Points on a hilly landscape, in no order, each with its height.
A climber steps from a point to whichever of its 2 nearest points has the largest rise for the distance, and stops where none of them is higher. Distance is the straight distance between rows; heights are no part of it.
Gepi h=44.1: [  6  -9   5   5   2  -2   9   2  20 -21   8 -11  10   9   6 -13 -19  -5
 -30 -13 -15  -6  18  12   0  -7  22   9   9  22  -8   7  -2   4  -6  15
  -1  -1  -5  -5  -4  -8  -5   5   6   0]
Leku h=29.9: [ -5 -10  -7   4   5  -8  20  -1   4  16  -2 -23   5   1  10  14 -10  12
   2   0  -5  16  -5  -2 -26 -16   5   3  -1   9  18  -7  12   0 -33   8
   5 -17   6   3 -11  15  -3   4   3  22]
Dopi h=8.3: [ -5   7 -22 -23   8  -5  -5   0 -18   6  -8 -32  -4 -18   2 -28 -22   0
  -8 -23  -1   3   3  -8 -18 -32  10  10   1  -6  15 -17  -1 -13 -24  16
   1  -3  10   5  -9   0  14 -10  19  15]
duf h=31.8: [ 20   1 -12  -7 -11   2  -1 -17  -9   2  17   6  -4 -39  18 -24 -12  -1
 -21 -10  14  -1  12 -16 -14 -24   2  24 -15 -24  36   0 -15  -3  -8   0
  -7 -16  -2  -8  -9   3  -3   0   5  -3]
Popil h=49.2: [ -8 -12 -15   5  16   3 -36   8  -8  -5  -7 -24 -19  27  13  -8  -8  -7
   0  -8  -4  22  18   7   5  -3  -5   5   5  26   4   6  25   1   3   6
  -2  23  16  14  -7 -12  21  -7  21  -3]
sel h=38.4: [ -4   1  29  13  -6  -2  21  -2  17 -12  -1  20  15  -1 -11  -3  -7   8
 -12  -1  -7 -19  -5  31  19   4  30 -10  19   4 -33  22  -3  11 -10   0
   6   2  -6   3  -6   7 -16  -3 -28   0]
lifa h=19.4: [  6  -9 -16   5   0  16  -6  29  -6   2  -5 -10 -32  -5   7  30  15  11
  13   0   3   9   9  15 -10   1 -21   7   5  -5  12 -15  15   7  -2   3
 -16   9   8  -1  -2   3  36 -15   2  16]
borub h=38.7: [-18   1  -4  -5 -16  -2 -24 -11 -12   9  -5  16  34   7   9  -4  -4 -18
  22  -5   9   3  -3 -30   5  12 -41   2 -12  13   5  17  27  24  -1  -4
   0   5 -11  11   3  -7   3  -6   5  -9]
batan h=36.5: [  4  12   5   2   6  -2  11  23  12 -30  13   7 -15  30 -33   4  -3  -9
 -12   8   8 -26   4  24  12  10  21  -9   7 -18  -8   0 -11 -11  23   8
   5  17   7  -6  16 -23   2   8   4  -8]
bog h=10.4: [  3   2 -17 -21   0  17  -5  13 -13   0  -2 -13 -19 -27   3 -30 -16   9
  -1 -24  17 -14  11  -9  -3 -31   3  20  14 -17  16 -11   4   1   0   3
  -1   8  18   2 -30  -4   1 -23  19  11]
kan h=24.3: [-23  -8  17  25 -11  -3 -11  -4  -5   1  -9   2  13 -27   4 -13 -15   3
 -14  -8   2   3   0 -12   6  16  15   1  16  13 -15  22  -3  17  -4 -17
  -4   9   2   7 -28  11 -19  -4  -1   1]
nebi h=27.1: [ 41   8   6  -5  -2   3  19  12  -3  -4  21   5 -28   4   3  23  17  12
  -8  -3  -6  -2  11  23  10 -25   4   4   3   6 -23  -3 -11   2   8  11
  -8   0   1  -9   3  -5  -7 -18   3   7]
kek h=24.9: [  3   8   3  -8 -18   2  10 -29  13   5  -8  14  37  12   6 -10  -3 -27
  -4  -3  -5  -3   1 -31  10   9 -15  12 -16 -10  28 -18 -15  -3 -26   7
   5 -23 -25  -2  20   1 -11  -2 -11  16]
Zeru h=41.7: [ 20  -1 -27 -18   2   7   6  -8 -13  13   0  -1   3 -18  10  -4   9 -23
  16 -17   0  -5  -2 -11   0 -18 -40  14  -8 -19  23 -15  -7  14  -1   3
  -5 -14  14   6   9   2  15 -10   3  -6]
tesep h=24.1: [ 19  12  -8  -2 -17   7 -11 -30   3  -7  12  27  30   1  -3 -27  -1 -28
  -8 -16   5  -3  17 -28  14  -3 -15  25 -21 -23  12   1 -15   5  -5   8
 -11 -12 -26  -4  12 -16   3 -10  -1   0]
Zopig h=40.2: [ -2  11   6   1 -12 -16  21   6   2  22  -7 -14 -17  -2 -16   9  -1  18
 -23 -18 -10 -11  23  -3  -8 -12  27  13   3 -19  11 -21 -35  -5 -24  14
  -6 -17   8  -8   6  -5 -12  -1  19  19]
pifa h=34.2: [ 22 -31   1   0 -13   3   8  -3   2  11  -2 -16  -8 -23  36  -5 -13   3
  -4  -8  -2  18  15 -11  -6 -22   5  11   2  15  12   4   9   3 -26  13
  -3 -22  -4   4 -26  17 -15 -18   4  19]
famut h=32.2: [  1   6 -12  12  10   7  -6  -2   0 -10  -7   0   8  12   0 -13   2  -4
  -9   0   5 -16  -2 -16  10   0   1  -4  -4  -4  -6 -12  -7   1  21  10
  -7  17  -3  -1  10 -15  -9 -21   4 -10]
Bitoz h=23.8: [  4 -32  13  28 -11  -3   4  11  23   1   1   3 -13  17 -11  14  -8  18
 -12   5   0  25  11  14  -3   4  27   2  -5  36 -10  15   6  14 -14  15
  11 -15  19  -2 -16   4 -17  -3  -2   8]
zegus h=53.4: [ 17   6   1 -24  -3  16  10 -13   9   3   0  22  22 -18  14   0   8 -25
  15  -3 -22  -8 -17  -9   7 -19 -42 -18  -2   6  -9 -11   0  -6  -2  -1
  22 -24 -17   5   5  16 -10  -7 -18  -9]
delu h=31.7: [-30   6  25  19  -7 -11   7  -8  10  11 -16   4  -2  -6 -13  -8 -12  23
 -14  18  15 -13 -15  -3   3  12  39 -14   5 -15  -3  -1 -20   3  -5  -7
  -2   1  15   6   3   7 -23  13  -4  -4]
demam h=48.2: [ 13  19  -5 -22  -2   0  -1 -13  14 -13  14  28  16  12  -9 -19   4 -26
  -1  19  -1  -8 -15   8  15   6 -26  -7 -16 -25  19   0 -12  -5   3  12
  11 -13  -9   5  35  -9  21   6 -16  -7]
suzor h=28.5: [-35   1   3  14  -1  -8  -9  -8 -14  21  -8   5  19 -23 -10  21   2   4
   9  15  18  14 -24 -10   2  26 -11   4  -5   6  -6   5  -7  12  17 -28
  -2   9  -2   2  -6  -2   0  11  -4  -4]
Nuko h=24.2: [ -3  -5  -2  10  -6 -26 -28  -2  13 -18  21   0  10  37   3 -11   9 -16
   6  27   5  11  10   2  10  21 -23  -3   5  12  21  12  24  12  12  16
 -14  -2  -7  10   9 -28  21  -4   7  -5]
deg h=57.1: [ -7   5 -21 -12  16   5   3   8 -19  -8  -8  19 -12 -16   0  -3   6  -2
  43   7  12 -18 -21   3  22   8  -4  -9   3 -11 -20   6  -4   4  32  -8
  10  24  13  16 -11   1  -3 -12 -13 -21]
Tefug h=22.1: [ -7 -12   7  14   5   5   9   8 -12  16  -8  12 -10  -9 -31  22   5  30
  15   2  10   6 -12  13  16   9  26   3   1  19 -35   8 -13   2  21  -8
   0  15  11   0 -15   1 -22 -11 -18  -2]
lezi h=28.1: [ -5  -5  12  28  -3 -12 -16 -30   5  19 -18  -1  21  24  -4  -1  12   8
 -13  18  -7   8  -1 -15   0  23  16  -1 -14  17   2   2  -3   3  -4  22
  -7 -12 -12   6   9   5 -24   0 -25   0]
navu h=27.8: [ -9   5 -12  17 -13  -6 -15  -6   2  -7   5   1   6   7   4 -19  -3 -14
 -15  -2   8  -5  22 -34  -6  15  -6  15 -11 -18  23  -6 -11   5   6   8
 -15   0 -12  -2   8 -18   7  -4  17  -2]
Zezup h=42.1: [ -4  19   4  -2   9   0   8  10  -8 -26   5  19 -25  13 -27  10   3   8
   6   5   0 -33  -2  20  18  14  35  -5   6  -9 -37   2  -9  -8  25  -2
   1  33   0  -1  -4 -10 -20   7 -16 -12]
guz h=37.8: [-13  19   1 -21  13   3  16 -11  -5   6   3  22  10  -1  -3   0   7   0
  18  24   5 -21 -36  20   1   1 -14  -7  -5 -22  10   7   3  -1   3 -15
  23   4  -4  13  15  11   1  23 -32 -13]
fug h=15.5: [ 15  -5  14   1 -14  11 -35   8   9 -15   9   9 -24   6  13 -10  -4  -7
 -10   1  20  15  11   2  19  10 -13  -1  13  11 -19  26  15  20  17   4
 -20  18  19  16 -28  -9  -5 -15  14   8]
zurom h=52.5: [-14  11  -4   4  21  -2  18   9 -26  -5 -10 -28  -2   5 -30   7   0  17
 -14 -12   2 -18   0   7 -13  -3  38  -1   1  -8 -13  -6 -12 -15   4 -20
   2  24  -2 -20  15  -9  -5  27  12  -4]
zogi h=26.6: [ -6 -28  -2  26   5  -5  18   7   6  18  -4 -12  -3  12 -10  31   3  37
   5  -2 -11  27   7   9 -25 -13  30  -4  -5  22   0   8  13   4 -32  -4
  18 -17  13 -11 -10  18 -17   8   0  14]
vedi h=13.9: [  7 -21 -14 -13 -15  -4 -29   5  -2 -11  -8 -21 -27  14  28  -9   5 -23
  12   7  16  17  27 -10 -11   9 -32  19   0 -13  39 -15  25  13  -8   6
 -33  -4   1  15  -1 -18  40 -14  16  12]
dif h=35.8: [-12   8  18  11  -5  -9  12  -8   1   8  -2  -2   0 -15  -1 -25 -11  10
 -27  -2   4 -20   5 -13 -12   1  31  -3  -3 -32  -3  10 -31  -9  -7 -13
  -6  -1  -7   2   4   3 -17  15   4  -7]
Gali h=51.5: [-18   7  -3   7  13   0 -10   2   1  -9   8   9  25 -13   3  -7 -21 -12
 -19  14  14  -8 -19   1   1  15  -1  -6 -17 -10  -3  28   4 -12  18 -23
  11  28 -15  -2   4 -14  10  17   9  -8]
Veka h=16.8: [ -1 -13  -9   2  -6   7 -16  17   3  -7   4   2 -28   7  26   4   0   5
  11  14  21  20  -1   5  -9  11 -27   2   4  -6  32   0  27  16  -3  -6
 -17   6  19   8 -10   2  28  -9   3  12]
Nanop h=27.2: [-13  -1  -3 -10 -12 -27 -11 -17  -3  19  -3 -15  23  10   6  -7  -6 -32
   3  15  -6  -8   0 -41 -16  27 -34   9 -23   2  40  -8  16  -3   4  12
  -1 -13 -23   1  12 -13   9  24  15   1]
Garu h=44.0: [-17  19   3  -7  20  -4  -3 -10   4  -5   6  29  25 -12   1  -7   6  -8
   7  14   2 -22 -26  18   9  11  -2 -17  -5 -33 -17  28  -3 -12  28 -29
   5  18 -15  11  10 -12   2   9 -14 -22]
betu h=35.9: [ 19 -11 -14 -11 -18  -5  -6 -23  -3  11   1  -4   6 -13  21  -4  -1 -23
   9  -7   3  17  20 -26   1  -3 -29  28 -22   4  31 -13   0  13 -11  24
 -13 -28  -5   0   2  -5  17  -1  13   7]
rafu h=54.9: [ 34   6 -10 -18   2  11  26 -16 -20  11   6   1 -16 -23  -1 -16   6  -4
   1 -23 -18 -13   4   7  17 -42   2  14  -1 -26   7 -11 -26   0 -23   4
   2 -16   1   3   7   7  -7   0  -8   0]
Megu h=31.6: [-13 -15 -15  21  -7   5 -17 -10  -4  16 -12   9   8  13  -4   1   5  16
  11  11   5  22  -6 -28  -9   7  -9  -2 -16  16   9  -7   6   9  -3  11
   6  -4   2   5   0   7  -8 -19 -13  -3]
Mene h=60.8: [-12  -6  -3  22  20  -1  -8   9 -22 -13  -4 -24   5  23 -29  17  -6   7
 -16   0   6  -1  -9  17  -2   7  30   0   4  25  -2  -2   9  -7  11  -7
   3  22  10 -16   6 -10 -14  16   2  -4]
kap h=18.3: [ 23 -28  17  -2 -19  27  -7  25  15  -1   4  12 -26 -17   8  -9  -6  22
  -1  -2   9   8   8   9  18  -9   1  -5  16  21 -23  17  16  10   7   6
  -2   3  15   6 -38   4 -13 -28  -1   8]
San h=28.4: [ 13  16   1  -3 -13 -15 -44  -9  12 -21  21  20  36  18   0  -3  23 -14
  11  12   3  15   6   2  13  18 -31 -15  -3  11 -12  21  27  15  14  19
 -17  -8 -14  -2  14 -22  20 -17   7  -8]
radug h=23.5: [ 39   4   2  -8  -8  16   3  16  19 -19  14   0 -35   6  31  15  15  -9
 -13  -9   3   4  27  12   0 -14 -10   9  11  -7  -2 -14   1   4   0   6
 -22  -8   5  -8  -4  -1   7 -19  16  19]
ref h=45.9: [-10  17   2  -8  -6  -4  28  10 -18  -3  -6 -18 -23  -9 -24   2  -7  31
 -15 -27  -6 -26  20   0 -18 -18  41   3   7 -19 -18  -9 -13  -6 -17 -10
   5  13   5 -16  -6  -4 -15  12  19  12]
matel h=39.0: [-19  18 -12   0  -9 -11 -31  11 -17  11  -6 -20 -12 -23  12 -16  -6  13
 -17 -14  20  -2  15 -24 -21   4   9   7  -2 -11  11 -10 -13 -18  12  -7
 -15   4  14 -19 -10   0  15  -5  36   1]
domad h=31.9: [ -7  10  -2  -5   9  -8  10  23  -3 -12   6   2  10  16  -6  28   1 -17
  15  -1  -6  -3 -16  27  -2   9 -18 -13   9  15  -8   0  10  -9  12   2
  14  13  -3  -7  15   2  27  -2  -8  -7]
Vop h=20.7: [-33   8  -1  -8  -3   0  10  -9   2  29 -15   6  13 -14   5  22   2 -17
   1   3 -10 -17 -13 -21 -31   5 -34   1 -14 -14  17 -25  -6  -8  -3 -30
   7 -14 -18   4   5   3  -3  15  -2  -4]
Panof h=42.6: [ -1  -5  16   8  13   3 -12  -6  14   1  -2  19  22  21 -27   8   6   0
  17  16   1   7 -27  32  17   5   5 -30   6  16 -24  22   7  -5  12  10
  16  -3  11   8  12   8  -8  12 -26 -18]
gebe h=21.1: [-27   8   2  21 -11 -14 -23 -13 -22   6 -10 -13   7 -12  15  -3  -3 -16
 -15 -14   5  15  11 -30 -19  20   3  10   6  16   3   5  -2   3 -14  -9
   2  -3  -5   3 -19  19  -4  11   6   6]
rula h=24.4: [-15  -3  21   6   3   3   2 -20  29   3  -9   8  56 -15  -7 -28 -20  -6
 -26   5  -8 -26  -9   0  12  12  20  -5  -5 -12  -9  22  -8 -10   1  -9
  11  -6 -28  -1   2  -2  -9  19  -9  -8]
pez h=4.0: [ -1   5  -2  -7  21  -1   7 -12   9   9 -12 -24  17  32 -15 -12  -6  -4
 -12  -6 -20 -10   3  10   8  -8  14   0  -1  -5  21 -14 -13 -16 -10  20
   5  -3  -1  -4  32  -3   3  28   0  -7]
sisol h=35.4: [ -3   6  -2   6   4   4  31  -1 -19  -5   9  11 -17  -8   6  27  13  21
   9   4  -5  -5  -4  14  -9 -14   9  -8   1 -15 -13   4   0  10  -7 -22
   0  10  -7  -3   6   9  -7  14 -12  -3]
nifep h=30.9: [ 16  -4   9   1  -7   2  20   9  -3 -16  13  10 -28   5 -12  24   1  32
   0   5  -6  -3   3  35   3 -22  19 -18  -1   9 -25   7   4   8  -2  11
   0   5  10 -10  11  -3  -8  10  -5  -7]
pon h=48.7: [  3  10  -9 -16   7   4  25  11  -8 -11  -1  19 -30 -17  -3  -2   6   6
  27  -6  -1 -42   1   9  13   0  19   0   5 -28 -32  -4 -20  -5  23  -3
  -1  21  -4   7 -15   0 -14  -6 -12 -18]
gofep h=32.8: [-39   8   7  -6  17   8  -2 -20  -3  25 -17   7  24 -14 -17   5  -4   8
   9  21   7  -7 -36   3   7   9  -3 -11  -1   2  -3   5   0  -1   7 -24
  24   1  -3  14   1   7 -14  35 -17 -15]
Sal h=34.4: [ -9  21 -17  -6  -9   2  -9   2 -24   5   6   4  -8 -36  -1 -20  -5   7
 -13 -18  26  -7   8 -23 -30 -10  10  18 -12 -38  19  -4 -22 -21   7 -19
   4  -4   2 -14  -8   7  12  -6  12  -6]
Ropuz h=53.2: [ 18  -6  -3   5 -13 -18  22   5   8   8  16  -5  -4   7  -1  24  10  -8
  -5  22 -13   8   2  21   1  -1 -16   6  -5  -7  29 -15 -11   2 -22  15
   1 -28 -17  -3  26 -10  21  11  -5  15]
Rog h=22.7: [-23  10  -3  16  -1 -17 -19 -10 -31  33  -8 -21   5  12 -14   2  19  -1
  -7   8  -2  -1  -2 -12 -14  13  -9   7   1  -4  22 -14  -9 -10 -11  -2
   2  -2 -19   4  15   0  10  19 -11   1]
Fona h=19.3: [  9 -25   1   1  18  13  22  24 -14  -1  -3  -7 -23 -10 -23  14   2  31
  30  -6  -2   3 -14  14  12  -5  25 -15  14  20 -45  14   7  -1  15 -17
   6  21  17  -3 -29  13 -20  -5  -7  -3]
Tizoz h=40.3: [  4   9  -4  -7  -2   7  25  12 -22  -9  11  -9 -29 -14  11   8  -2  17
  -2 -23   5  -8  15   7 -21 -26  14  12  11 -23   1   4   6   5 -23 -20
  -7  16   0  -7 -16   8  -4   6  10  20]
Nif h=20.8: [ 18 -38  18  13   0  18 -13  27  21 -13   4  -4 -26  11  -1   0  -7  21
 -11  -4  -6  21   9  17   7   1  18 -12  13  39 -30  22  26   4   5  -2
  -3  12  25  -4 -26   7 -15  -6   5   1]
zikis h=67.8: [ 10  10 -15  -5  18  14 -13  21 -18 -15   9  13 -28   7   1   5  14   6
  35   0   6   8  -5  11  13   1 -13  -5  13   6 -16   7  15   1  25  -7
   8  30  19   6 -19  10   9 -20  -6  -7]
Ragon h=32.7: [ -9   9  32   0  -2  -2  22 -16  33   1 -10  31  41   5   1   3   3  -5
  11  13  -1 -22 -22  20  19  15   6 -14   7 -12 -19   8  -6  -1  -2  -6
   8  -4 -14   4  16  14  -8 -11 -32  -1]
tusi h=36.3: [  8   7  -9  -4  -1   0  22   4  13 -12  20  11 -10  -7   6 -10  -9   8
 -11  12  14  -7  -1   4  -4 -17   4   8  -5 -21  23  -2 -10   8  -3   7
   1  -5   6   1  -1  -6  -3   1   0   6]
Ruzu h=25.3: [-16  -2   9  29 -14 -31 -18 -13 -15  24  -8 -20   0  32 -16  -3  12   6
 -10  15   1  16   6 -11 -12  25  16   8   3  17  24  -5  -3  -6 -19  20
   0 -15  -9   5   7   4  -3   9 -16  12]
fuz h=63.5: [ 28   4   6 -21  -2  12  25 -21  -4   8   8  15   9 -25  14  -6   2 -16
  -2 -10 -31 -11  -7   8  14 -32 -11  -5  -4 -14   1   0 -17  -7 -27  -5
  12 -23 -20   4  15  14  -9  16 -21  -7]
sulom h=53.9: [-32  -8  17  37  18 -12 -18  -2 -17  -2 -11  -5   7  23 -46  24   1  21
  -6  10  -1  10 -16  18   3  27  42   2  10  21   2  -1   2  -4   7 -30
  -3  10  17 -13   8  -3 -30  21 -14  -9]
saso h=25.1: [-19  -1   2  17  -8  -3  -9  22 -16   8  -8 -12 -40 -12 -15  20   2  21
  -7  11  18   4  -4 -12  -6  18   7  -2   6  -8   1 -19 -12   5  13 -12
 -17  15  26   1 -14  -4  -9  -3  19  10]
Boli h=41.8: [ 12   8  -6 -14  -9   3   7  -5  17 -30  15  26   5  -2   8 -21  -7 -21
   3  11  14   0 -11   4  13  -6 -15 -13  -1 -15   6   4  -2  12   2  14
   8  -9   4  11   7  -3   7 -13  -7  -2]
Lin h=37.3: [  9  -6   2  16   7   7 -13  -4   7  -8 -10   9  13  19 -11  -1  11  -3
   4   5  -6   3 -11   5  16   7   0 -26  -1  19 -34   8  -2   2  18  15
   0   5   4   5  10   0 -12 -23 -17 -15]
pov h=26.9: [ 36 -11   1 -13   1  18 -13  15  17  -3   0   8   3  -7  24  -6  19   2
  31 -10   2  29   0  -5   2 -13 -32 -22  11  20 -16   6  19  -3  14   8
   4 -13  14  -6  -5  20  16 -37   3  -9]
somi h=33.3: [-14  12   1   3  -8 -12 -20 -18   8  -2   4  24  56  16  -1  -9   6  -3
  10   1   5 -11  -5 -14  19  18 -16  -4  -7  -2  -8  24  13  20  12  -4
 -19   7 -19   1  11 -20  -3 -18  -3  -5]
fovu h=31.0: [  6   1   0  14   6  14  -4  -3 -10   4   9   7 -19 -24  12  13  19   8
   1   3   5   1  -1   3   3  -7  -7  -4   3  -7 -22  15  -8  17  19 -16
 -20   8   3   9 -11   3 -10   3  -1 -13]
dabar h=28.3: [-11   6  19  -4   1   2  18 -20  20  15 -18   3  45   9   0  -9  -5  -7
  -6   4   5 -19 -12 -12  11  15   4   0  -7 -17   9  -5 -21  -9  -2  -6
   6  -5 -18  -4  21   6 -11   2 -13   5]
rez h=20.3: [ 25  10 -13 -13  15   3   2  15  12 -15  19 -19 -23  16   9  -8   6 -18
  -9 -19 -11  -5  27   9  -2 -20 -12  16   8 -20   5 -12  -2  -4   3   7
 -17   3   6  -2   3 -17  27  -7  29   6]
sep h=47.8: [ 28   8 -31 -19  15  18  16  -6 -17   3   0  -1 -18 -38   5  -7  13 -10
  10 -24  -4 -24   4  -5  -2 -35 -12  21 -13 -41  12 -24 -15   0   3  -7
  -6  -6  15  -4   2   5   9 -16   3  -8]
nuza h=36.2: [ 10  -9  -8  -1 -14   4   0 -10  18 -13   8  19  13  10  13   1  -4 -11
   5  21  12  23  -7  -7   3  -2 -22  -3 -14  16  11  -4  13  14  -9  22
  10 -22  -6   6   2   2   4 -14 -10   8]
vul h=23.7: [-19   7   5 -17 -10 -14   5  -8   9  33 -14  -2  22  14  -6  -2 -12 -28
  -5  10 -18 -25 -11 -25 -24  21 -39   4 -24 -20  43 -23  -4 -21 -11 -12
   6 -12 -24  -3  22  -4  10  20   6   4]
zukep h=36.9: [  4  12  13  -6   9   2  10   2   6 -12  -1   6  12  35 -24  20  11 -12
  12   3 -11  -2  -9  35   9   0   0 -17  13  11  -7  -3   0 -12  -5  16
  23  -7  -5  -2  30   9  10  14 -26  -6]
luz h=42.3: [ 12 -23  -7  -5   0   3 -23   0   4  -5   0 -11 -21  37  16 -12   7 -19
  14   1  -4  39  20  -2  -4  -6 -20   6  -2  26  -5   8  17   7  -6  18
  -7  -4   5  23  -5  -4  26 -21   3  -1]
gimub h=44.8: [-12  -4   0  11 -10 -10 -32   8   1   0 -20 -26 -12  -1  23 -10 -10  12
 -18  -8  10  10  26 -27 -15  24  13  11   1  20  13 -12  10   0   7  14
 -24   6  15 -14 -15  -4   3 -10  31   8]
ses h=45.2: [ 14   8  14 -12   8  10  21  -1  15 -19  11  21  17 -13 -15 -23  -6  12
  -6   1 -14 -34  -4  27  25 -17  30 -12  10 -16 -22  12 -14 -15   8   4
   8   3 -23  -7   8  -1 -10   6 -22 -15]
Vota h=36.4: [ 27 -34   4 -10   4   5   0  15  28  -4   7 -13 -17  23  21   6   7  -6
  14   0 -11  49  10  13 -18  -8 -11 -11  -2  34 -11  17  23  -6 -18  12
  10 -22  10   3  -8  17  22  -2   3   6]
mep h=19.8: [-39  17  -7  19  -5 -28 -24  -2 -23  15 -13 -33  13  -8  -4  10  12  -8
 -20  -1  -2   4   5 -26 -29  32   5   0  -1  12   8 -20 -10 -23   0 -14
   5 -12 -13 -18   2   9  12  24  17   3]
riruf h=52.0: [ -5  -6   7   7  -3  -7  -7   7  19 -15   7 -18 -10  -5  26 -17 -26   3
 -36  -1   9   2  24  -6 -18  13  25  14  -1   4  13  13   9  -1   5   2
 -15   9   1  -8 -16  -7   1  20  28   6]
sefes h=38.3: [ 27 -14   4  -7  -5   4  22   4   4  -9   6 -24 -13  -5  20 -13 -14   0
 -27 -18  -8   1  19   2   0 -27  20  15   8  11  -3  -8  -4  -1 -24  11
  -9  -9  -6  -4 -17  -2 -12 -15  12  25]
Boso h=31.3: [  3  -8   0 -22 -16 -23   1 -29  14   8   5   1  21  -2  15  -8 -19 -25
  10  10 -14  15   9 -30  -2  15 -24  27 -28  22  34  -8  14   3  -5  32
   0 -27 -20   1   6 -13  15  24   9   9]
lun h=46.2: [-11   4   2   3  -7  -6  33  -1   4  17  -7   2  -5  -7 -11  28   6  13
  -1  21  -4  -8  -7  13  -7  -4   4  -3 -12 -27  25 -19 -18   1 -26   4
  14 -21  -6   0  29   5  10  24  -9   6]
fam h=48.0: [-11 -12  18  25  24   3 -13  -8   2  -4  -4  14  22  22 -40   7  -1  19
   9   7  -6   6 -25  34  16   9  36 -13  12  20 -24  29  13  -2   8 -16
   9   9  15   0  -2   7 -32  18 -29 -14]
luvos h=45.1: [-14   5  -8 -12   4   9   1  -7   7  13 -12   8  38  13   5   5   6 -23
  20  -9 -11  -9 -12 -18   5   0 -42 -10   2  13  -2  -3  11   5   9  -9
  18  -3 -11   6   3   1  -5  -4  -1  -8]
kepon h=25.0: [-22 -13  -6  19  16   4   5   4 -23  25 -11 -13  -7 -13 -22  38  17  26
  15   7   7  27 -17   1  -6  12   9   4  -2  16 -19  -8  -7  -1  14 -29
   1   5   2  -2  -6   4  -5   8  -9   1]
til h=23.6: [ 17   3  15 -10  -2   0  -2   8  20   2   6  19  22   5   1  16  22 -11
  28  -1  -9  27 -18  -1 -13   3 -34 -30   9  32 -27   8  14 -12   8  -1
  31 -18  -2  -6   1  23   4 -25 -11  -9]
gib h=27.3: [  9 -11  -1  -6   8   1  20  19   7  13   1   0   6  13   5  36  10  -3
  19   4 -14  14 -21  14 -17  -6 -28 -17  -2  22 -12  -4  16  -8  -7  -3
  17  -9   1  -3   5  17  11 -11 -11   4]
Mone h=28.2: [-30   7  12  20  -9 -17   2  13 -11   5 -14 -14 -27  12 -27   4  -8  10
 -15   6   7  -8  -4  -4  -4  19  25 -12   9 -11   3 -12 -18   2 -10   4
  -4  13  23   7   7  -3  -8   8   6   6]
mufat h=36.0: [ 34 -11  -1 -33 -12  -8 -19  -8  13 -11   8  -5  -7  16  32  -6  16 -37
  27   2  -9  43  17  -4  -3  -5 -48   4  -4  20  10 -12  17   2  -7  17
 -15 -29  -1   9   9  -3  39 -19   8  -3]
zeliv h=61.9: [-19  -2   2  11   3 -14 -12  -5  14  -4   6 -10  22  -7  25  -8 -28 -12
 -18  16   8   4   0 -15 -17  26  -1   7 -15  10  21  13  23  -4   8  -1
   3  10 -10  -6  -4  -7  11  28  21   0]
fudu h=57.0: [-17  -3 -17   8  13  14 -19  18 -26  -8 -12  -8 -24   3  -2   2 -13   7
   8 -14  -6  11   2   4   7  -2   1   0   8  11  -7   4  15   2   2  -7
   6  37  20   7 -12   4   9  -5   6  -2]
kisom h=27.5: [-15   1  12  15   2  11  -6   2 -19  -6   1   1 -16 -39   0   1  -4  12
 -14  -8   3  -8   2  -3   7   6  23   4  13  -7 -30  16 -12   9  15 -37
 -13  28  -3   2 -25   1 -21   4   3  -4]
Fom h=53.1: [ 30  14  11 -22   6   2  24  -3   6 -20  18  13  11 -14   2 -11   5   3
   8  -8 -34  -7  -7  26  20 -33   7 -22  16   4 -19  -3  -8 -19 -10  10
  16 -13 -17 -10  17   9   0   0 -18 -16]
dadi h=40.5: [ -7   7   2  -4  -4  -5  28  -9  -4  26 -13 -10   7 -26  -1   3  -1  12
 -12  -8  -5  -9  -1  -6 -10 -12  21   1 -10 -30  11 -15 -38 -12 -17  -5
   2 -21  -7  -9  17   8  -6  16   7   2]
Kav h=12.8: [  2   6  -5 -16 -11  17 -18  13   0 -13   8   4 -25   1  -1 -19 -13  -9
  -8 -21  22  -7  23  -6  17 -11  -8  22  14  -1  -2   3   4  12  14   5
  -2  21  12   9 -26 -21   5 -16  21   5]
roba h=6.0: [  3  -2 -12 -20  13  -1   8 -14   2  10  -7 -24  26  -7   2 -37 -25 -11
 -13 -13 -19  -6  -4 -13   6 -23   4   6  -3   0  21 -11 -11 -18 -18  16
  12  -8 -10  -1   8  -1   4  11   6  -1]
teli h=16.7: [ -4   1 -12 -10  24   5  19  28 -16 -26   2  -7 -39   1 -20  21  -4  26
  28  -3  -3 -17  -7  11   6   2  29  -6  18  -1 -25  -9  18   2  11 -20
  -1  36  23  -8 -31   3 -21   8   9   7]
tup h=22.3: [  4  -4  -9   1   6  18   1  29  -2   7  -6 -16 -47  -8  -6  39  15  35
   3  -4   2  -4  11   5 -12  -3   6   5   7  -7  -6 -22   9   6   7  -7
 -19  15  24  -7 -19  -4  -4 -11  19  21]
Vora h=31.2: [ 46   5  -2 -20  -3   4 -25 -12   8 -19  13   6   5   0  39 -16  16 -26
  11   2   5  19   5 -12   5  -7 -38  -8  -3   9   3  -3  17   0  13  13
 -20 -13  -2  -6  10   1  16 -28   6 -10]

Where does a climber stop that starts at each point below?
vul => fuz
Fona => zeliv
Dopi => zeliv
tesep => Mene
gib => Mene
zogi => zeliv

Call two points neighbours if one is among the 2 nearest of the other. Go from one point of each pair to the other, from neighbour to neighbour, staying as high as possible. Name the lowest point that can't be avoided.
Ropuz, Mene => Zopig
zikis, Ropuz => famut
demam, zeliv => guz

Write out the way that a climber takes from each point below.
pov => Vora > mufat > luz > Popil > fudu > zikis
roba => Dopi > bog > Kav > fug > kap > Nif > Bitoz > zogi > Leku > pifa > sefes > Gepi > riruf > zeliv
til => gib > domad > zukep > Panof > fam > sulom > Mene
